Each scene shows the same named points in several views. A view is turned or mirrored, shifted and resized as a whole, has a little noise and may leave points out.

Scene 1
View 1
q_252: [ 11   5  -5  12   9  -6  -2   9 -25  -6  -5   0  -1   6  13   4  -6  -9
   0  -7   7  -2   0 -13  -2  -4 -16  -6   2   9   2  -4 -15  -1 -16 -19
   1  -6   4   1  -1   7   7   9   2   2  -9 -12   4   9  16  -9  -4  -5
   7 -14  11  -9]
q_702: [  8  11   0   9   5  -7   3  11  -9  -8 -15   0   4   5   2   6  -7 -14
  -8  -8   5  -3  -9  -7  -3  -1  -4  -7  -3   5   2  -8 -18   2  -9  -7
  -3  -5   9   2   4   1  -1   8   3   3  -7  -4   2  10  17  -6  -8   0
  11  -7   8 -12]
q_2: [  2  24  -1   9  -1  -3   9  -1   4 -11  -8 -13   8   0  -6  22   0 -29
  -4 -12   3  -7 -17  -5  11  -7   3  -1   1  -1   1  -1 -19   5   0   7
  -2   6   3  -4   7  -4  -1  -1  13   0  -9  -3   4   2  15  -3  -2   0
   9   0   0  -1]
q_652: [  3   8  -1  10   6   0   7  -1   0   0  -3 -14   7  -1   3  19  -1 -21
   1 -12  13  -9  -2 -17   7 -10  -3   2  -7  -3  -7  -2 -18   8  -8   7
   2   3   3   6  -1  -8   0   0  12   8 -17 -12  12   6  10  -1  -1  -1
   2  -2   7  -9]
q_196: [ 12  -7   4   1  20  -8  -9   4 -27   1   6 -10  -4   2  22   2  -3   9
  13 -10  20 -10  18 -29  -1 -18 -29   7  -6   9  -3  -6 -18   5 -27 -15
   5  -7   6  11 -14  -1  14   7   9  17 -17 -32   9  10   1 -11  -2  -4
   2 -20  30 -21]
q_283: [  6   6   2   6   5  -4   2   5  -7  -3 -13  -6   3   0   3   8  -6  -9
  -4 -11  10  -6  -2 -16   1  -7  -9   0  -9   4  -2  -8 -21   7 -16  -1
  -4  -2   8   9  -2  -4   0   8   6   8 -14 -11   7   8  11  -4  -7   1
   3  -4  13 -16]
q_777: [  5  -3   5   3  17  -6   3   6  -8   1  -2  -9   4   4   9  12   0  -3
   4 -11  15 -12   7 -20   1 -12 -13   2 -11   4  -9  -7 -18   7 -14   0
   6  -1   9   8  -4  -7   6   3  10  13 -16 -23  12  14   5  -5  -4   1
   6 -10  21 -21]
q_716: [  9   6 -10  18   2   6   2   0 -16   2   1 -13   4   1  11  12  -6 -25
   2  -9  13   1   1 -23   6  -7  -7  -4   1   1  -4   4 -15   8 -19  -5
   1  -3  -4   7  -8   0   2   6   5   7 -19 -11   9   4  17   0   2  -5
  -5  -8   0  -4]
q_152: [  7   3  -8  17   0   9   4  -6  -7   6   5 -22   5  -6   9  18  -5 -27
   6 -13  17  -3   4 -27   9 -12  -5   1  -3  -2 -12   6 -19  14 -19   6
   1   1  -4  10 -10  -7   2   3   9  11 -25 -15  13   3  13   5   4  -4
 -11  -4  -1  -4]
q_205: [  8  19 -15  24 -11   8   9  -3  -8  -5  -6 -11   7  -1   1  16  -8 -42
  -6 -10   4   4 -14 -10  10   0   4 -10   6  -1   0   5 -18   8 -11   0
  -5   1  -7   0   0   3  -6   8   2  -1 -14   5   5  -1  28   4   1  -5
  -5  -3 -16   7]
q_981: [  5  15  -2  14   4  -5  10  11  -1 -10 -17   1   9   6  -5  16  -3 -27
 -13  -7   1  -3 -16   0   0   2   6 -11  -3   2  -1  -4 -16   0   1  -2
   1  -2  11  -4  11   1  -5   6   3  -2  -5   3   4  11  20  -6 -10   2
  15  -3  -1  -5]
q_189: [ 10 -20   6   4  34  -9   1  17 -20   7   8  -6   4  14  20  11   3  10
  10  -7  21 -15  20 -25  -6 -15 -19   2 -14   5 -14  -5 -11   2 -12 -13
  20  -4  14  10  -5  -6  14   0   7  16 -19 -36  16  21   0 -10  -3   0
  12 -19  30 -25]
q_262: [  7  14  -1  11  -6  -2   6   9  -2  -8 -26   3   6   1  -5   6 -12 -23
 -16  -8   4   2 -13  -6  -4   6   3 -10  -7   4   1  -8 -23   6 -10   0
  -9  -5   7   3   7   1 -11  15  -2   1  -9   7   2  10  22   0 -11   5
   4  -2  -2 -11]
q_483: [  4  24  -9  16  -8   3   7  -4  -4 -10  -7 -13   7  -4  -1  19  -6 -36
  -3 -11   5  -2 -16 -10  12  -5   3  -5   6  -2   1   4 -19   7 -10   4
  -7   4  -3  -1   1   0  -1   3   9  -1 -11   2   3  -2  20   3   0  -4
   0   0  -8   3]
q_919: [  8  17  -6  15   1  -4   8   8  -8 -10 -11  -3   6   5  -1  14  -4 -28
  -8  -8   1  -2 -14  -5   3   0   2 -10   2   2   2  -2 -16   2  -3  -6
   0  -1   4  -4   6   2  -1   6   4  -4  -7   1   3   8  21  -5  -6  -2
   9  -5  -4  -1]
q_874: [  7   5  -2  10  15  -5   3   6 -11  -3   4 -10   6   8   9  16   1 -13
   5 -11  10  -9   2 -16   4 -11  -9   1  -2   1  -6  -1 -13   3  -8  -6
   8   1   6   2  -2  -2   8  -1  10   7 -14 -18  11  10  10  -6   0  -3
   9 -11  12 -10]
View 2
q_702: [  3  -4  -4  17  12   6  -8 -13  -5  16  -2   6 -17  -8 -11   7  19  -2
 -11  -2   4 -21 -15  -5 -10  12 -11   6   7 -12  15   6  -2  10  13  21
   2  -6   0  -5   4   0   9  -9  11   4   5  -7  18  -5  14  20  29   6
  -8  -5   6  10]
q_716: [ -4  -1   9  14  15   1   2  -9  -2  12   9  -1 -26   8 -16   7 -11  23
  11  10  -3  -4 -16   0   1  12 -10  -1   1  -8  12   6  -5  -4  -4  14
  -1   8  12   4   6 -19   3   8   0  19  -6 -19  11  15   3   0  13 -14
 -24 -11  -8  12]
q_283: [  5  -6  -4  14  14   4  -2  -4  -4  15   6   1 -21  -5 -15   8   3  -4
 -13   8   3 -12 -11  -9 -11  16 -16   8   6  -2  14  10  -4   9   8  17
   7  -4  -1  -1   7  -4   7   0   7   5   1 -16  11  -5  10  17  28  -3
 -12 -11   7  14]
q_652: [ -1  -5   0  17  22   1   0   3   1  14   7  -2 -19  -9 -14  12 -20   7
 -10  19  -2  -6  -9 -15 -10  15 -23   0   4   5  15   0   1   2   4  14
   8  -4  10  -2  12  -9   5  15   0   9 -11 -27   9  -1   6   8  20  -9
 -19 -19   8  11]
q_2: [-11  -4   3  20  37   7   2  -7   2  19  -4   2 -10 -24  -9  16 -11  10
 -17   0  -4 -21 -15 -16  -6   9 -19  -6   6  -6  21 -17   8   9  21  12
  -6 -13  15 -18  15   0  10   1   7   4 -12 -21  15  -7  11  12  13   0
  -6 -20  18  -5]
q_189: [ 27  10 -24   0 -10  -7 -25   4 -10   8  20   1 -25  20 -10   6  -3 -23
   5  30  12 -10  -1 -17 -26   9 -21  17  12  22 -30  27  12 -13 -19  39
  45   1 -10  36  14 -20  -8  22   5   0 -10 -18  22  -4  -5  15  33  -1
 -15 -11 -18   9]
q_196: [ 19   6  -8   3  -9  12 -22  -5  -9  11  20  -7 -35  17 -20  10  -1 -17
  12  18   1  14  -1  -6  -9   6 -19  26   1  25 -23  34  -6 -16 -10  29
  33  10 -25  42  10 -20  -5   6   0  14  10 -15  21  12  -5  15  14 -15
 -16 -14 -34  21]
q_874: [  3   5  -4   9  14   1 -11  -5  -6  12   7   0 -18   3 -10   9  -8   0
   0  13   3 -12 -10 -14 -11   8 -16   3   7   5  -4   4   8  -6  -2  25
  17   0   3  12  14 -15   1  12   6   8 -11 -17  21   2   2  10  16  -3
 -16 -15  -7   3]
q_919: [ -2  -2  -2  19  23   0  -3 -13  -4  18  -6   5  -8 -12  -4   8  10   7
 -12  -5   3 -32 -19 -10 -10  11 -11  -6   7 -16  15 -10   7   8  13  21
  -4  -9  14 -16  11  -3   8  -1   9   3  -9 -11  18  -8  13  14  23  11
  -7 -10  14  -3]
q_483: [-18  -3  15  22  38   6   6 -14   3  17  -5   0 -13 -18 -12  13 -14  26
  -7  -4 -10 -13 -21  -7   3   8 -14 -11   1 -14  27 -21  -1   7  16   6
 -16  -3  18 -18  11  -7  12   0   0  15 -11 -18  14   6  11   5   8  -5
 -16 -17  12   0]
q_205: [-19  -5  18  21  33   0  12 -17   3  17  -6   4 -15  -8 -12   8  -7  39
   3  -6  -6 -19 -24   1   9  12  -5 -14  -1 -26  32 -17  -5   7  12   8
 -25   2  25 -20   7 -12  10   0   4  20 -10 -14  10  11  15  -1  10  -5
 -20  -9   9   4]
q_981: [ -1  -5  -3  21  23  -1  -2 -11  -4  18  -8   9  -7 -14  -6   5  14   5
 -19  -5   6 -35 -18 -10 -11  14 -11  -5   7 -18  21  -7   6  17  15  19
  -5 -14  13 -21   7   2  11  -5  12   1  -6 -11  17 -13  15  17  28  15
  -7  -5  22   0]
q_252: [  5   4  -2   9   3   8 -11 -19 -10  15   4   2 -20   9 -12   6  21   1
   8  -5   3 -12 -16   3  -5   7  -8  10   3  -8  -7   9  -4  -3   3  26
   6   5  -6  14   8 -10   3  -6   9  11   3  -2  24   9   7  16  18   3
 -14  -4 -14   9]
q_777: [ 13  -3 -10   8   4   2 -12   6  -6  10  14   0 -25   2 -17  10 -10 -13
  -7  24   4  -5  -3 -15 -16  15 -22  13   7  15  -4  18   1  -1  -3  23
  25  -1  -6  18   9 -12   1  14   3   4  -4 -24  13  -1   2  15  25  -8
 -16 -16  -6  17]
q_262: [  1 -13   2  22  17   4   6  -9  -3  14  -4  10 -14 -12 -12   2  19  11
 -20  -4   3 -24 -20   0  -6  19  -9   4   4 -26  35   4 -10  21  18  12
 -11  -8   7 -21  -2   4  15 -15   9   7   6 -10   9  -7  18  19  31   6
 -10  -3  21  18]
View 3
q_262: [ 28  -9 -12  -6  16  27  28  13  19 -11 -11   3   1   2  32  20 -16  33
  24   3  12  33  10  31   6   1  -7 -15   5   6 -22  17  32  15  25   8
  -7   8  15  -4   4 -12   4  17 -25 -19 -25 -29 -41   6  -3  -9 -20  17
  19  13   6 -12]
q_196: [  8 -52   5 -13  13   1 -22 -10 -29  35   2 -12   0 -25   2  10  -5  11
  -4  13  18 -39 -28 -18   7 -23  19  41   6 -25 -16  13 -18   7 -33 -21
   4 -39   6   3  -4  35  17 -19 -22   4   5 -17   8 -21   2  33 -32  24
  33   0   1  50]
q_189: [-11 -52 -11  -1   0  12 -16   7 -19  47 -10 -17  -4 -42  17   3   7  20
 -10  16  31 -28 -27 -24   7 -18   1  27   2 -18 -32  28   1  -6 -46 -12
  -7 -34   1   2  -8   3  33 -13 -13   5  23  -7  20 -10  15  48 -34  26
  30  12  13  27]
q_283: [ 19 -24  -9  -6   5  15  10   3   5   1  -1   1  -2  -3  25  17  -6  23
  12   8   7  -3  -1   9  15  -1   0  16  -1   1 -21  17  17  14   5  -5
   1  -5  17  -6   2   3  15   3 -20  -9  -7 -26  -8  -5   2  14 -30  26
  24  11  14   1]
q_716: [ 18   2   2   1   3  12 -11   8  16  -4  -3   4   7  12  14   9 -14  21
   6  15  10  -4 -11  11  10 -23  -4  -1  18 -22   5   8  20   2  16 -21
  -5 -12  22  -6   3   6   6  -1 -14  -1 -14  -6  -1 -22   1  15 -28   8
   1  -5   5   4]
q_919: [  1 -11  -5   4 -11  22  18  12  14  -7 -21  -4  -3   0  22   1 -10  18
  24   1  16  22  -6  17  10 -10 -21 -24   1  -2 -22   9  42   5  23  11
 -11  -1   3   5   8 -25  16  13 -20 -13  -8 -15 -33  12   5  -5 -14  14
  12   7   4 -11]
q_152: [ 19  10  -6   4  -4  10 -20   7  26 -12   3  10   5  18  18  13  -7  24
   0  19   1 -16  -3   2  18 -14  -8   8  13 -17  11  12  25   0  15 -28
  -5 -10  32 -14   4   3  15  -5  -4   2  -7   4  22 -29   4  25 -35  12
  -5  -4  18  -7]
q_205: [ 20  26   2   6  -3  18   2  12  33 -26 -13  10   7  30  13   6 -21  22
  20  11   8  22  -3  27  10 -18 -17 -29  15 -18   9   3  44   5  45  -8
 -12   1  19  -6   9 -11   1  13 -14  -7 -27  -7 -24 -10   1  -7 -20   2
  -9  -7  -1 -14]
q_483: [ 17  14  -3   8 -20  14   7   6  31 -29 -11   5   3  26  15   7 -14  11
  21   5  -3   6   1  20  19 -15 -21 -23   5  -6   1  -1  47   8  45  -6
  -8   2  21  -6  15 -13  12  12 -13 -10 -12  -8 -17   0   0  -8 -21   9
  -7   0   5 -19]
q_777: [  9 -33 -11  -2   1  16  -3   6   0  19  -1  -7  -3 -18  23  14   1  24
  -1  12  13 -18 -11  -9  12  -8   0  23  -1  -6 -23  23  11   4 -18 -11
  -4 -18  13  -5  -2   1  25  -5 -16  -4  10 -13  15 -10   9  28 -35  25
  22  13  18   4]
q_2: [  8   0 -10   9 -27  19  16   5  25 -21 -12  -1  -2  10  23   8  -5  13
  22   1  -5   5   3  11  19  -7 -24 -16  -4   8 -14   7  50   7  31   3
 -10   4  12   0  15 -27  21  10 -12 -15   1 -12 -12  10   6  -7 -22  18
   2   7  15 -24]
q_652: [ 12  -7 -12   5 -10  18  -1   9  18  -8  -3   3   0   1  24  12  -3  22
   8  10   4  -8   2   3  16  -7 -13   5  -1  -2 -11  15  35   3   8 -11
 -10  -3  19  -5   6 -12  21   1  -8  -5   2  -7  13  -7   8  15 -31  21
   7   8  22 -14]
q_252: [  8 -29   5 -10   8   9   3   1 -10  13 -11 -10   0  -9  10   4 -13  16
  15   6  22   1 -23   8   1 -20   4  -3   9 -19 -17   8  12  12   2  -1
  -3 -21   3   5   4  11   8   0 -25  -8 -12 -18 -31  -5   0   6 -20  13
  18   2  -7  26]
q_981: [  7 -11 -11   4  -4  26  27  15  18  -2 -26  -5  -2  -2  31   9  -9  28
  22   4  19  32   0  22   9  -4 -23 -28   0   4 -31  15  45   7  21  15
 -15   2   4   5   6 -29  13  18 -21 -19  -9 -17 -35  18   7  -6 -16  17
  17  13   8 -16]
q_702: [ 15 -23  -6  -4   7  20  18   6   4   0 -11  -5  -1  -6  24  12 -12  22
  20   1  16  14  -7  17   9  -4  -5  -6   0   3 -25  14  25  13   8   9
  -5  -4   5   0   4  -8   8   9 -25 -13 -13 -25 -35   6   0  -1 -21  20
  23  11   5   2]
View 4
q_205: [ -7 -16 -25  -3   7  15  -4 -13  11   5 -14  -1   5  -1   7   5  -6  -2
   1  -3 -22   4   8   7  -1  17  -7  -3   6   4  17  -3 -20  -9   2  -1
   4   4  15   5   1   5   1   0  -3   0   3  25   3   5  -5  10  -1   2
 -15  18   5   6]
q_716: [  9  -5 -26   2   0   5  -2  -1  -3   4 -15   1  10  -1   4  -2   3   4
  -7 -11  -5   9   3  -1  -1  14  -6 -10  -3   3  15   4 -16 -11  10  -3
  11  -6  15  14  10   4  -3  11   0  -2  -2   5  11  11   3   8  -4   5
  -2  14   4  11]
q_2: [ -3 -14 -18  10   0  11  -2 -12   2  -1  -9   6   3  -7   5   2  -3  -3
   5  -5 -28   7   5  10  -4  10   0   2  12   5   3   6  -8  -7   4 -13
 -10  -7   8   6   2   9 -14  -3   4   3  -6  15   7  14  -8  -1   3  -9
  -1  12   8   4]
q_981: [ -7 -12 -14   9  -1   9   4 -18   8  -1  -7   7   7 -11   7   8  -1  -8
   9  -3 -28   6   1   0  -2   1  -2   0   8  -4   2 -11  -5  -1  -1 -10
 -19  -4   9  -1  -2  15  -7   3  -1   6  -4  14   4   0 -18   4   5  -8
   3   9   3   5]
q_152: [ 15  -6 -32  -2   0   4  -4   3  -7   1 -17  -2   8  -5   6  -5   3   6
 -10 -13  -6  10   5   0  -7  18   3  -8  -2   4  15   9 -21 -10  12  -4
  14  -7  16  11   8   3  -9   8   4  -3  -3   1  12   9   5   9  -3   6
  -1  13   4  10]
q_283: [  7   0 -18  -3  -3   4   4  -6  -3   1  -6   3  11 -11   9   2   8   0
   2  -5 -15   5  -3  -7   3   3   5  -4  -6  -3   6   1  -4  -3   7  -8
  -1 -11   9  16  15  16 -10  10   2  10  -9  -1   9   0  -9   4   3  -5
  10   5   5   9]
q_252: [ -1   2 -16   2  -5   3  10 -15   3   6  -5  10  16  -3   5   9  10   1
   0  -7  -5   5  -6 -10  15   0 -12 -14  -7  -5   8  -7   2  -5   4  -4
  -4  -6  13  20  17  13   4  18  -9  11  -4   6   6   6  -5   5  -1  -3
   9   5  -1  12]
q_196: [ 19  15 -20   1 -15  -8   8   2 -14   5  -7  10  17  -4   3   0  21   9
 -10 -14  12  10 -12 -18  14   0  -3 -21 -20  -6   8   7   4  -7  14  -5
   9 -18  13  31  29  13  -5  28  -2  11 -11 -18  16  10   6   3  -4   0
  22  -1  -3  16]
q_189: [ 22  12 -19  17 -19 -13  12   2 -14  -8 -11  13  20 -12   3  -1  17   2
 -12 -23  11  17 -13 -15   1  -1  -4 -20 -12  -7  -3  -5   6   1  12 -15
  -7 -20  15  17  14  19  -4  30   1   5 -11 -25  20  10  -2   6  -2  -2
  28   2  -9  18]
q_874: [  8  -1 -18  13  -9  -2   6  -5  -5  -2 -10  10  12  -6   1   1   8   1
  -5 -14  -5  11  -3  -3   0   6  -5 -13  -1  -1   4  -2  -3  -5   8 -10
  -4 -11  14  14  10  11  -6  15   1   2  -6  -2  13  13  -2   4  -2  -2
  10   8   0  12]
q_262: [ -5  -7 -16 -10   4  12   3 -17  10   4  -6   1   8 -14  11  10  -1  -6
  11   5 -29   1   2  -5   4   2   5   3   0  -5   7 -10  -8  -1  -3  -3
  -8  -4  10   6   4  17  -6   1  -2  13  -6  15   2  -8 -18   8   7  -7
  -3   9   7   4]
q_777: [ 16   5 -19   5 -10  -2   6   0  -9  -4 -10   7  13 -11   5  -2  12   2
  -5 -12  -4  10  -6 -10   0   1   5  -9  -9  -3   2   4  -2  -3  11 -11
  -4 -17  10  16  13  16 -11  16   4   7 -11 -13  16   5  -5   5   0  -2
  18   2  -1  12]

In a view up to two points have been moved. Name them for each view, in the order of its rows, or write none.
view 1 => q_189, q_919
view 2 => q_283
view 3 => q_196
view 4 => q_716
